A landscape with many peaks, sampled at points; each row gives a point and its height.
A climber steps from a point to whichever of its 2 nearest points has the largest rise for the distance, and stops where none of them is higher. Distance is the straight distance between rows; heights are no part of it.
kos height 4.29: [194  73  81  86 121 100 161 144 101 128 119 141 100 157 111 134 120 112
 124 116  97 149 145 132 135 209  96 110 118 102 162 137 121]
dima height 3.00: [131  82  66  66 118  94 139 124 195 158 142 122 122 118 146 145  90  75
  79 138 153 107 118 100 112 134  97 136 101 101  89 160  97]
fos height 1.27: [ 96 153 114 130 102 122 113 177  94 145  98  84 151 117 165  93 100 133
 160 140 130 131 115 136  88 135  97 135 141 147 131 124 134]
kase height 3.10: [159 145 188 179 115 155 109  99 146 157 158 123 162  83 162 116 151 117
 116 200 107 137 122 155 152  79 198 126 111 169 161 117 117]
kefel height 3.86: [ 68 171 135 167 137 114  97 120  81 103 147  87 143 119 126  87 109 145
 157 116 189 150 127 177 125  84 129 114 164 105 135 138 100]
gifir height 2.56: [160 176 141 115 147 137 121 147 143 139 189 165 182 102  92 130 136  98
 158 157 195 112 123  96 175  75 160 135  72 104  65 185 105]
sitiz height 2.10: [121  83  44 170 162 129 169 156 156 115  89 131 126 135 105 124  83 131
 133 139 106 117 177 144  75 196 152 153  96 135 107 114 112]
Tife height 3.85: [114  81 100 145 112 120 116  96 107 138 123  83  70 121 138  79 101 107
 119 148 158 171 137 149 125 153 127  87 157 152 168 113 104]
seve height 6.77: [125 132 175  94 128 105  92 146 157 171  97 130 169 169 164 109 136 115
 145 130  97 101 114  81 150 131  65 174  94 138  76 176 158]
Nuvut height 1.20: [169 117 163 104 135 141 128 138  86 161 118 144  80 145 106 118 166 136
 159 125 122 168 126  83 168 163 117 110 131 165 151 102 174]
Suzeg height 2.81: [132 145 158 151 107 161 135 122 100 139 143 119 121  60 141 158 154 138
 138 147 137 150  93 122 119 117 162 110 154 183 169  81 128]
fopo height 5.67: [184  61 116  67 100  99 147 156 135 126 145 105 148  75 158 178 114  76
  78 145  83 125  95 122 114 132 132 149  79 138 159 113 102]
latis height 4.39: [118  66 107 118  97  99 107 109 114  96 113  82  79 157 153  72 106 102
 105 137 103 151 150 169 130 156 104 121 154 131 175 128 110]
bep height 2.76: [145  92  83 100  94 110 137 133 177 133 123 115 133 114 158 130  97  86
  82 161 108  89 128 133 100 138 131 145 107 125 115 135 108]
dovum height 6.24: [151 135 148 104 123 145 126 132 164 224  98 154 153 145 170 132 129 121
 133 144 109 114 104  56 131 151  86 141  91 153  91 172 160]
ladan height 0.77: [ 86 133 143 101  66 127  88 151 135 136 139  75 113  77 160 117 121  94
 122 180 156 106  84 110 111  76 134 146 155 211 117  89 136]
sud height 3.54: [112 117 183 134 156 126 133  97 171 136 129 120 169 116 155 181 138 118
 110 112 108 130 107 113 124 115  97 137 111 143 116 140 125]
gim height 4.08: [152 125 158 127 120 123 136 166  61  95 140 107 143 108 122 133 152 133
 159 135  99 169 128 159 137 142 125 128 138 151 187  96 127]
kili height 4.25: [134 126 149 115 179 143 151 115 178  99 191 172 153 102  71 194 158 122
 107 133 166 116 130 109 148  96 174 142 102 130  84 119 125]
fibe height 3.53: [144 129  63 102 137  96 154 131 155 105 186 164 150 126  83 143  98 104
 103 107 180  95 150 150 126 102 139 118 110  41  78 175  74]
dor height 3.31: [109 136 169 141 179 114 120 103 154 121 151 126 175 144 120 150 130 124
 138 103 143 138 134 127 152 110 100 130 113 106  91 159 117]
zofef height 4.40: [139 173 152 143 136 152 140 113  99  91  90 162  96 166 106 147 171 199
 127  70  82 121 130 141 130 118 144 117 169 114 163 100 180]
zit height 1.67: [202  94 117  75  57 108 112 133 144 190 140 118 118 113 179  97 121  63
  92 201 106 116 102 114 148 127 125 122  99 140 142 148 117]
dopa height 5.81: [132 142 148  84  72 111 118 156 134 139 125 115 172  95 184 162 127 108
 101 145 100  91  77 122 101 103  94 141 121 137 121 137 122]
mup height 5.11: [107 160 106 145  74 139 132 156  98  88 121 112 150  96 150 135 114 133
 114 141 102  96 123 178  75 110 165 130 155 130 165  99 117]
Ranet height 4.32: [ 83 154 176 140 115 116  84 131  58  96 132  79  89 145 132  71 133 162
 157 118 152 152 127 156 162  89 125 134 162 134 164 109 153]
fotu height 6.91: [ 64 167 149 103  69 104  80 109 108 111 123  98 106 139 162 104 117 134
 113  93 154  99  96 147 125  80  77 109 189 106 126 141 123]
zum height 3.11: [131 158 162 154 188 130 123 112 105 133 146 133 148 161  89 115 144 149
 176  97 164 164 142 119 175 120 117 115 123  93 103 162 132]
bapu height 2.21: [140 189  88 137  83 130 127 139 137 206 142 139 166  88 172 104  98 109
 131 150 186 103 103 116 105  96 107  89 125  88  99 185  83]
vik height 1.86: [140 135  57 185 131 140 159 159 133 162  95 127 151 120 136  95  87 138
 147 155 115 117 152 149  75 172 158 135 113 124 128 128 115]
vob height 5.84: [153 160 220 117 105 124  82 130  94 138 119 133 143 156 156 106 170 142
 149 131  90 129 113 127 178  97 107 130 127 129 145 138 158]
Mori height 1.46: [102 163 103 186 115 127 128 191  95 155  67  90 165 137 175  76  90 161
 173 144  73 120 138 161  81 156 115 163 119 131 143 131 132]
forur height 5.04: [136 149 151  81  63 129 125 123 148  74 122 165 132 131 144 178 151 138
  77 114  71  58 107 140 112 101 134 140 153 114 133 114 142]
zozu height 0.30: [194  83 140 161 133 149 144  92 125  85 124 153 100 146 115 141 158 132
 105 132  47 143 169 157 151 155 183 119 118 131 191 105 129]
duti height 1.48: [106 169 102 193 145 128 162 129 133 144  70 141 187 132 161 157 102 164
 136  73  81 101 124 152  58 157 102 143 137  95 121 148 111]
vesuk height 5.17: [ 80 128  78 186 190 141 162 136 130  92  66 136 117 165  92 132 109 182
 144  71 105 128 165 149  75 171 126 147 140 118 119 111 143]
nago height 4.57: [112  87 155  96 184 122 129 116 194 110 169 136 142 130  93 166 138  95
 111 143 154 126 138  96 151 109 135 156  90 149  67 132 139]
Gadak height 3.27: [106 111 144 188 137 164 129  68 111 139 132 103  87  83 142 133 137 134
 116 138 153 173 112 133 123 125 164  87 161 168 181  82 111]
dived height 5.97: [119 118 163 110 132 150 101 131 135 116  98 138  68 180 118  86 154 164
 141 130 104 127 152  97 159 130 141 155 131 154 126  99 203]
kazim height 3.94: [ 89 136 149 151 172 148 131  92  85  95 107 129  61 157  92 136 160 200
 142  59 149 160 119 121 141 124 118 103 180 131 145  94 171]
lubo height 6.22: [ 79 136 153 110 113  93  79 120  92 116 107  80 116 169 160  78 120 139
 145  91 138 140 118 145 139 120  55 126 162 109 138 154 134]
fefi height 5.20: [106 156 136 177 132 173 118  76 135 118 123 150  72 128 111 101 151 172
 111 129 155 120 141 137 135  94 203 113 162 136 144  85 155]
Vuko height 1.45: [199  73 145 102 104 150 147 101 156 164 114 163  93 147 144 145 152 101
  92 151  59 128 135  88 150 176 147 126 102 151 163 120 155]
vabi height 5.77: [147 155 160  78  93 130  98 113 154 191 117 160 119 161 158 120 145 117
 125 117 132 101 101  64 157 124  72 111 122 115  93 180 150]
kizep height 4.21: [103  95  96 114 186 105 139 125 210 136 160 129 164 121 104 155  94  86
 109 137 174 114 141 105 127 114 119 156  74 116  49 163 102]
gumeb height 2.89: [188 133 161 169 164 132 149 103 134 177 190 144 182  85 123 153 145 103
 132 175 143 174 127 137 172 114 165 108  86 121 151 148  87]
pumes height 4.43: [ 85 122 127 113 130 130 125 120  91 121 104 113  72 144 119 125 128 158
 143  82 159 150 115 106 120 151  84 104 174 144 141 105 153]
veroz height 0.72: [ 71  90  94 143 183 128 154 118 156 138 142 103 141  93 109 161  99 109
 123 124 196 165 122 106  92 147 104 115 121 146  93 122  93]
rirep height 5.25: [127 154  76 161 146 126 117 132 126 193 107 124 134 145 130  55  79 130
 169 140 183 139 152 117 130 150 118 102 114  91 104 179 113]
nolod height 6.51: [119  90 172 114 160 139 121 116 179 114  99 146 111 182 124 127 149 143
 123 120  70 110 159  97 150 151 125 174 110 157 100 120 176]
gek height 1.33: [185 104 153 130 118 147 131 124 107 162  99 138 106 148 144 107 151 131
 139 147  74 158 140 111 154 171 136 115 117 153 176 115 155]
fuz height 3.92: [120 153 168 155 116 129 116 129  48  84 135 100 111 117 131 114 149 161
 152 120 120 163 120 178 146 109 144 110 169 141 199  89 127]
Baz height 5.79: [111 146 122 129 130 119  98 145 149 159 114 115 144 150 137  74 101 119
 155 149 153 112 145 112 130 125 113 143 110 122  86 161 135]
fifof height 3.82: [ 97 117  85 150 170 105 141 104 180 109 161 130 157 123 100 136  92 111
 111 119 174 116 155 158 114 113 132 130 115  76  77 160  79]
gak height 5.38: [139 144 113  51  24 104 117 163 122  97 119 138 133 114 171 164 131 111
  75 132  86  54  85 135  98 111 111 137 145 111 137 121 130]
kor height 4.73: [ 95 166 143 139  90 132  85 133  67 141 100 100  48 141 145  50 129 170
 163 129 171 134 121 119 152  98 133 127 161 142 165  97 178]
bapur height 0.94: [102 119  92 127 150 134 159 125 152 167 111 124 139 113 141 164 101 127
 123 104 155 139 111  99  81 163  80 108 131 123 106 142 111]
Lov height 3.13: [138 155  88 171 184 136 157 110  94 139 157 149 131 119  79 125 131 145
 162 103 199 177 140 144 138 140 143  82 144  88 128 148  89]
rugo height 2.68: [192  93 160 176 165 144 163 104 147 184 155 131 182  81 147 179 135  99
 115 175  87 167 125 126 145 138 165 126  68 157 167 133  99]
farir height 0.13: [153  90 125 136 149  92 143  90 105  64 148 130 116 186  98 123 129 139
 113  87  96 145 164 197 160 153 111 110 147  69 155 153 101]
faben height 4.58: [104 132  93 188 156 173 151  92 122 121  97 145  85 129 108 123 133 171
 120 108 139 145 146 146  98 143 175  99 153 131 160  91 135]
Vobo height 5.24: [156  63 129  58 111  96 134 112 173 117 169 108 129  72 152 194 119  71
  47 128 112 123  83 125 127  93 130 140  99 128 140 113  88]
vaze height 2.90: [144 142 117 149 181 146 125 116 142 158 143 154 123 158  75  91 125 129
 168 140 181 148 166  94 180 136 159 119  97 106  87 166 135]
Telo height 5.73: [100 146 172 151 111 149  86  63 162 112 136 127  84 134 142  98 144 142
  95 133 138 110 129 141 154  68 169 117 162 137 131 114 145]
nelil height 4.19: [136  75 125  83 134 103 102 100 167 137 194 102  99 119 105 116 122  46
 100 171 188 154 128 104 182  93 129 125 106 142  94 140 100]
kad height 4.99: [ 98 125 125  71 133 120 103 126 125  91 177 130  85 141  68 118 128 109
 145 111 219 119 127  83 176  98 121 118 146 122  58 146 132]
Tuv height 1.83: [179 126 135  77 129 107 129 157 141 118 140 171 135 182  92 133 145 123
 139 122 105  95 153 105 171 148 114 148  95  97  87 155 154]
Ver height 1.77: [163 133 125  80  50 104  76 131 142 174 129 116 119 141 174  69 122  77
 110 179 136 103 109 120 155 100 104 123 121 124 112 166 120]
lifi height 6.27: [110 169 166 141 119 116  81 158 149 156  91 119 165 168 163  77 122 143
 153 150  99  90 134 125 139 110 109 177 100 126  91 165 151]
gen height 4.02: [138 111  93 160 139 152 157  91 140 121 137 145 111 104 110 147 126 128
 101 131 140 141 142 150 105 144 172  93 139 125 152 105 108]
pidok height 5.78: [126 102  90 116 188 121 183 122 172 103 151 160 160 108  82 223 121 129
 100  84 139 114 127 120  95 140 129 135 103  95  92 122 106]
Luma height 4.83: [ 80 137 146 173 175 160 132 151  99 103 105 101 126 111 113 122 140 172
 170 128 130 170 136 129 108 133 155 149 137 181 149  75 155]
lusov height 2.71: [139 137 134 125 159 130 108 144 152 122 172 140 158 136  78  95 124 102
 160 171 177 122 160 113 178 103 171 155  81 124  67 161 126]
filok height 6.25: [ 81 143 169 125  97 120  86 101 128  83 128  99 111 141 149 112 135 135
 108 118 127 111 122 159 132  81 124 126 169 129 138 118 135]
kegak height 5.76: [ 68 138  77 164 138 156 156 139 155  80  65 142 129 144 123 149 107 173
 116  87  89  82 151 141  46 150 147 161 150 130 120  98 146]
zal height 5.62: [ 94 181 110 133  91 155 125 165 117  94 121 140 125 108 115 120 128 152
 127 145 128  86 135 154  93 100 188 146 156 143 128  88 152]
mena height 4.45: [120 128 191 110 116 103 122 173  62  56 129 102 160 145 130 155 155 138
 152 100  54 151 125 170 142 124  84 150 139 133 171 108 135]
Dosi height 2.34: [154 101  67 162 118 143 171 165 150  96  94 146 135 122 127 143 101 132
 119 146  54  94 163 146  73 178 181 169 100 144 143 105 125]
lezes height 5.69: [132 121 111 144  73  95 129 138 123 106  62 123 160 152 199 131 114 139
 105 102  15  82 120 150  92 176  77 181 139  95 149 165 102]
fona height 3.95: [130 152 141 125 127 148 129 132 161 116 162 151 158  96 116 156 143 122
 118 161 145  98 122 127 126  91 179 140 112 147 102 116 134]
Vad height 1.06: [158  87 164  69 100 124 107 126  97 127 158 138  48 138  96 111 165 104
 134 136 148 142 122  91 193 137 132 109 150 165 142  95 160]
tuno height 0.04: [133  94 108 113 123  98 137  87 123 106 127 123 117 157 136 139 118 122
  98  83 116 140 134 157 129 159  77 102 153  81 148 155  97]
Nufo height 4.06: [136 136 116 150 148 152 142  83  87  81 105 152  43 175  82 117 162 199
 121  72 114 145 145 152 145 129 159  94 180 110 171  96 166]
Vova height 4.64: [ 99 168 133 160  77 112 113 142  83 101 135  89 181  95 170 120 113 121
 115 147 112 115 114 211  97  83 132 120 153 107 167 130  85]
gisum height 0.74: [124 106 167 140 148 128  99  98 106 141 146 100  92 139 122  87 138 120
 146 139 162 186 137 127 176 125 126 105 141 143 147 125 132]
zugo height 0.40: [180  43 134 129 131 130 136 132 130  95 122 129  88 156 118 104 138 107
 123 157  43 156 179 139 156 181 157 146 102 155 173 101 135]
Vubeb height 4.07: [120 139 112 146 153 136 139 130 129 179 165 118 155  68 130 137 113 101
 149 165 202 168 108 105 127 123 133 106 113 146 116 138  91]
mes height 3.28: [144 108  66  78 130  87 143 137 142 136 171 135 136 120 110 138  94  89
 113 114 184 129 129 124 131 131  90 107 107  66  96 170  84]
nur height 4.74: [ 99 131 178  93 105  94 114 156 106  79 105 109 170 151 162 164 146 136
 127  89  59 113 107 140 119 127  57 161 138 123 133 132 137]
Tum height 4.24: [ 53 143 181 159 169 148 132 143 108  83 115  89 169  96 137 173 139 157
 154 103 120 154 105 133  90 114 116 153 145 178 138  81 139]
nifa height 2.69: [164 147 164 174  97 178 136 138  96 172 113 113 148  72 178 134 141 142
 139 175  91 146  91 116 105 128 171 117 125 197 184  91 141]
bak height 4.65: [125 144  81 144 136 135 134 114 122 186 149 127 115 102 121 103  95 113
 147 132 212 157 131 110 124 135 115  79 138 106 115 157  89]
Puzod height 1.74: [156 141 152  78  94 116 104 170 133 123  99 159 130 189 134 107 151 139
 138 132  71  82 140 109 153 146 108 166 113 119 103 141 173]
potid height 1.94: [172  97 126  83 178 119 158 142 140 112 164 169 131 156  59 171 149 118
 138 115 138 138 149  95 170 155 124 132  94 109  89 136 145]
kan height 1.09: [101 147 103 127  99 147 142 196 109 164 105  83 170  75 170 130  95 129
 152 163 133 117  90 107  60 143 118 142 131 184 120 107 139]
rupam height 0.50: [144  63 149 146 156 128 113 132 122 112 115 112  81 182 116  50 136 132
 154 151  73 171 189 147 176 166 143 154 108 143 156 115 149]
dak height 4.50: [140 122  92 167 149 126 171  81 128  96 142 151 142 121 106 170 122 138
  94  80 122 133 139 181 105 135 132  87 151  72 155 137  82]
sefer height 6.26: [145 145 109 138 107 113 139 128 107 114  67 153 139 174 156 129 132 167
 128  76  52 103 134 153 108 178  83 137 147  79 155 154 128]
topud height 4.98: [100 132 162 120 119 122 106 123  71 183 108  95  81 126 153  98 127 135
 172  94 169 174  90  82 146 140  63  93 165 157 153 118 147]
gedi height 2.39: [133 197 116 119 120 135 113 150 134 171 156 146 167 103 123 103 114 104
 166 138 205 109 113  89 140  85 119 111 102  97  68 195 101]
Vidi height 6.61: [151 133 150  88 117 113 137 171 140  70 144 157 165 141 111 172 146 128
 118 131  79  80 135 143 135 120 140 170 104 118 108 117 144]
Kidop height 5.66: [ 71 103 122 155 174 128 124 141 198 105  96 119 143 157 120 121 103 140
 131 132 100  99 168 124 101 148 136 191 101 158  75 116 144]
kimak height 5.21: [143  67 126 118  77 101 117 118 128  83  83 110 125 156 190 126 125 105
  87 107  12 112 123 138 112 174  85 170 138 117 177 148 106]
gipu height 2.48: [208  98 158 139 135 153 163 134 106 189 148 135 150  77 139 167 154 103
 136 176  94 179 109 101 148 156 160 117  86 177 179 103 125]
rili height 2.28: [180 129  85 198 135 177 155 106 123 196 102 151 104 115 126  95 124 145
 134 175 117 156 152 129 118 172 201  96 114 142 174 112 129]
neza height 2.55: [138 120  64 121  80 128 155 159 146 109  97 136 142 119 153 143  99 125
  98 133  79  70 132 140  62 159 143 152 122 119 131 123 121]
teko height 5.41: [ 86 160 105  70 106 118 109 145 120  93 142 141 101 150  93 117 112 137
 140  88 197  85 124 100 130 105 103 116 161  99  64 153 142]
peg height 3.09: [174 169 170 147 129 134 123 106 109 139 192 151 171  93 120 147 157 112
 137 146 160 150 113 150 172  80 152  96 117  96 141 152  86]
ses height 6.43: [117 133 117  98 166 132 150 121 180 116 142 173 146 147  90 184 129 135
 117  86 151 100 131  93 116 132 106 128 116 103  65 148 134]
lof height 2.79: [160 185  85 183 164 152 176 114  76 133 126 169 123 116  86 146 158 169
 151  80 150 164 124 160 114 135 152  71 171  99 166 126 118]
futem height 6.49: [ 85 148  91 144 120 166 136 114 139 110  56 141  77 157 136 115 121 183
 114  92 104  97 137 119  71 146 146 134 165 133 139  97 171]
let height 6.17: [ 76 109 140 105 159 113 114 173 167 109 119 106 158 144 118 125 116 119
 148 141 130 115 141 100 118 133 102 187 101 167  70 124 152]
Gati height 3.76: [132 125 132 198 148 157 147 110 154  93 114 149 147 127 120 135 132 148
 117 133  74 112 167 172 111 127 199 148 118 134 146 102 124]
tode height 3.48: [112 163 130 190 170 138 137 108  92 135 142 117 161 106 122 119 128 151
 159 114 170 171 129 165 121 118 138 102 149 112 146 129  99]
ripat height 6.28: [152 182 166 106 105 131 106 157  73 153 120 141 136 133 129 123 153 146
 170 113 145 135  99 106 153 115  95 102 139 118 132 140 151]
Tonon height 5.35: [117 105 125  76 134 125 113 109 178 188 120 139 101 166 130 115 119  95
 120 122 162 121 125  48 150 149  75 123 116 127  72 174 147]
lun height 5.08: [134  88  92 109 153 105 133 137 127 151 134 119 115 155 100  96 101 101
 146 136 166 162 155 111 147 173  96 114 108 116 104 151 115]
gezig height 4.66: [158  68 105  64 126 103 131 130 137 147 126 140  86 175 110 113 124  93
 118 125 127 139 146  93 156 184  88 126 114 115 111 144 141]
midu height 3.93: [103 103  94 176 132 151 127  77  99 136 110 112  45 122 116  88 117 157
 119 126 167 167 139 144 120 148 163  81 166 141 178  93 123]
dev height 2.70: [157 125 110 189 138 166 146 103  90 167 140 125  96  79 121 112 141 130
 143 174 159 190 131 138 141 158 197  87 137 166 188  87 107]
vuza height 1.12: [112 135  77 155 182 121 183 125 130 140  99 144 154 128 107 181 110 151
 139  65 138 141 127 124  73 174  76 106 134  94 113 142 109]
Lan height 1.91: [129 124  94  83  66  86  88 128 149 110 149  99 129 134 154  90 100  74
  96 159 143  94 123 160 128  87 104 131 134  99 107 160  97]
Gan height 1.31: [105 172  92 169 145 137 165 128  97 121  79 139 151 125 134 164 124 172
 139  53 113 126 117 155  59 147  96 100 171  97 153 132 121]
Gonag height 5.87: [110 144 119 130 173 149 139 111 192 128  94 185 118 188  94 146 137 169
 127  89 121  84 158  85 121 146 128 150 121 114  59 140 170]
vugon height 5.22: [116 187 110 150  93 142 106 115  88 179  96 130  77 132 150  61 116 168
 153 113 179 126 116 122 123 111 122  90 166 108 153 132 147]
Lano height 5.80: [106 142 129 106 113 143 114 127 145 135  83 138 101 163 138 109 128 157
 127 110 118 103 133 101 113 144 116 136 144 134 113 122 171]
teni height 0.21: [182 101 127 174 150 123 156  83 101  73 142 148 114 154  93 137 146 146
 113 108  76 155 173 201 157 147 165  99 138  89 187 126 103]
tuz height 5.75: [124 161  91 142  86 156 118 105 113 145  73 142  58 149 145  76 121 176
 116 115 130 100 134 135 104 136 151 101 171 112 162 113 162]
nus height 3.83: [ 68 148 186 145 142 147 130 111 149 104 102 112 174 114 165 192 138 153
 116  84  93 113  97 121  80 105  99 146 146 154 126 113 143]
gotib height 3.56: [157  80 146 135 137 122 127  91 188 126 179 110 148  83 138 153 131  74
  77 187 117 135 126 149 148  89 182 141  82 154 135 120  96]
ruv height 4.91: [109  77 148  92 182 116 121 122 173 139 139 130 126 165  99 138 127  94
 129 117 150 141 144  73 153 148  85 146  98 138  72 148 144]
mot height 4.26: [122 149 122 170 103 110 113 118  77 111 142  93 140 109 143  84 114 132
 132 141 140 149 135 208 124 107 140 101 158 102 179 133  88]
zomu height 6.23: [ 77 150 144 116  82 114  76  86 107 155 116  96  58 142 164  77 115 139
 132  93 184 125  97 110 150  93  76  88 187 122 135 142 132]
lus height 5.65: [104 104 138 108 149  96 109 147  93 134 116  87 128 161 130  89 114 120
 169 108 149 169 132 121 143 157  58 127 132 126 123 148 133]
nuti height 0.91: [117 144 114 103  82 138 121 183 125 174 146  95 143  57 158 124 109 102
 141 192 174 113  83  91  97 107 134 139 126 199 106 104 130]
vudi height 0.90: [143  73 143 107 137 127 106 102 109 154 172 116  57 133  92  94 143  84
 136 158 186 180 136  97 196 142 139  99 137 161 133 115 126]
sudaf height 4.03: [ 98 129 152 189 185 150 139 131 135  43 137 132 142 136  84 142 150 167
 136 126  87 133 173 178 127 111 198 172 127 141 131  84 132]
ruge height 4.75: [135 101 142  82 112  97 125 109 143 131 199 102 134  52 143 184 128  72
  85 140 167 147  76 124 147  74 118 112 122 135 135 119  73]
rud height 0.61: [129 105 153 145 132 117  89 134  98 125 129  86 100 154 132  34 125 125
 159 168 126 170 166 157 175 123 140 140 121 141 157 121 139]
tos height 4.20: [145 131 113 103 120 111 135 143 115 163 207 109 142  36 133 157 124  79
 131 162 214 159  81 109 142  93 133 106 115 134 123 131  64]
tofo height 4.67: [ 94 163 111 200 211 146 158 122 101  95  95 142 137 155  80 134 146 196
 158  68 137 153 150 163 109 125 146 128 151 101 131 113 148]
Kodu height 4.72: [129 152 167 106 110 134 134 119 122  52 110 163 131 162 117 191 173 168
 102  69  56  89 122 143 123 115 121 134 165 107 144 111 161]
Geve height 2.91: [162 162 168 177  93 167 123 133 132 195 121 124 179  84 189 112 132 135
 128 196  96 118  99 135 119  96 173 126 106 174 155 133 127]
rabop height 5.45: [ 88 156 165 159 167 168 119 136 122 125  82 129  94 149 119 105 152 197
 160 113 121 138 140 102 128 115 148 161 128 158 136  85 199]
Gav height 7.04: [132  88 138  96 145 120 133 138 186  77 134 149 136 157 103 151 135 120
 101 131  85  90 160 128 137 137 143 177  98 137  88 117 150]
Zuna height 2.29: [202 112 151  98 137 129 163 132 128 177 165 155 153  90 130 192 149 100
 114 143 114 155 104  95 148 140 128 112  86 131 147 129 119]
bas height 3.71: [157 173 114  85  82 148 143 176 154 118 157 183 158  83 109 169 146 122
 105 170 131  52 112 123 102  90 195 153 107 138 101 105 152]
lek height 6.82: [145 179 111 101 119 106 153 227 107 118 144 150 214  94 109 173 124 126
 155 151 121  88 111 137  97 116 144 171  82 118  95 128 130]
Vugod height 5.44: [ 74 125 113 144 162 132 118 105 207 129  87 140 124 179 128 108 102 150
 119 108 127  81 154 111 108 139 121 164 121 116  65 150 149]
Sorik height 6.29: [148 161 124  75  85 100 126 207 123 131 152 126 194  80 147 159 120 101
 122 172 128  79  85 131 104  90 128 158  87 126  99 131 118]
Vesor height 5.86: [ 98 173 131 104 139 141 124 111 140 127 126 162 112 151 105 151 133 159
 135  65 170 104 117  89 123 111  93 105 160  92  85 151 148]
Pago height 5.59: [ 56 127 153  79 120 109  98 167 145  95 134  76 145 111 140 143 119 101
 136 140 146 115 100 107 105  94  91 172 138 186  85 103 149]
vabev height 6.84: [154 161 134 130 111 119 126 133  82 134  99 137 132 159 138 117 137 159
 150  98 102 133 127 148 130 144  97 105 146  94 160 140 140]
gabu height 4.56: [119  91 120  47 122 109 101 143 156 120 177 118  92 122  92 126 124  68
 125 149 197 124 118  77 162 109 114 138 113 155  65 130 132]
pivab height 4.81: [125  86 135 115  76  99 100 140 113  90 104  84 123 149 180  87 121 101
 112 141  50 126 136 169 121 143  98 155 138 136 172 134 114]
Lefu height 4.33: [ 99 134 157 179 213 143 143 133 106  60 127 129 137 160  70 140 163 189
 166  92 107 164 161 155 147 129 151 154 135 130 126  97 152]
gomap height 6.21: [113 182  96 104  97 134 129 217 116 112 125 145 166 117 111 124 121 135
 153 166 133  76 134 129  93 119 158 167 114 139  96 109 155]
tomo height 1.57: [218  80 128  96  76 138 132 117 136 183 143 141  94 109 151 119 139  73
  90 195  93 132 127 110 156 149 169 109 100 156 173 115 133]
lifif height 5.58: [ 95 148 130 117 100 109 100 118  76 163 146  97  82 106 135  95 113 118
 165 108 212 153  93 104 150 111  82  77 175 133 135 139 111]
Koded height 2.11: [182  84 126 105 174 137 170 114 147 179 164 166 123 123  85 184 145  97
 116 141 143 164 137  84 160 166 135 110  81 122 123 135 121]
nelat height 5.07: [151  90 109 144 186 122 188  80 147 113 156 155 145 115  97 222 135 126
  94  77 120 159 130 139 121 146 120 100 113  80 142 131  82]
bev height 3.84: [136  85 149 121 154 129 104  95 186 136 188 110 124 102 110 120 137  68
 104 201 169 149 135 118 177  88 178 146  92 172 101 124 114]
vop height 1.65: [130 169  77 207 120 122 150 145 109 154  68 128 170 137 161  95  90 162
 146 107  82 104 145 183  70 160 131 136 133  88 145 150 104]
Nog height 2.05: [130 168  96 112  70 110 115 137 123 145 138 130 145 115 156 107 103 112
 115 136 157  93 110 150 109 100 102 102 143  80 114 167  93]
zer height 5.12: [ 85 101 168  61 105  97 113 176 128  86 121  82 160 118 165 166 134  96
 118 117  84 115  93 117 101 116  68 178 125 169 119 109 141]
Goga height 3.32: [147 133 182 157 128 136 114  70 164 125 193 133 153  87 138 148 152 101
  95 168 142 138 120 156 165  62 175 112 119 133 136 130  95]
vulof height 2.50: [172 164  83 171 147 159 162 105  83 190 100 165  77 137  99 119 149 170
 151 103 146 175 132 117 133 165 142  60 158 108 173 126 143]
Kage height 6.15: [148  98 121  71  94 104 141 168 127  74 141 124 148 104 137 182 128 106
  97 129  83 100 114 143 109 125 128 155 109 128 145 103 120]

Call two points neighbours if one is among the 2 nearest of the other. Go from one point of each pair to the other, from neighbour to neighbour, staying as high as possible. Name the lowest point that can't be avoided.
fotu, seve -> fuz
Gav, vabev -> Tife
faben, ses -> gen
lek, faben -> kazim
ses, let -> Vugod
dived, futem -> Lano
futem, seve -> Vubeb
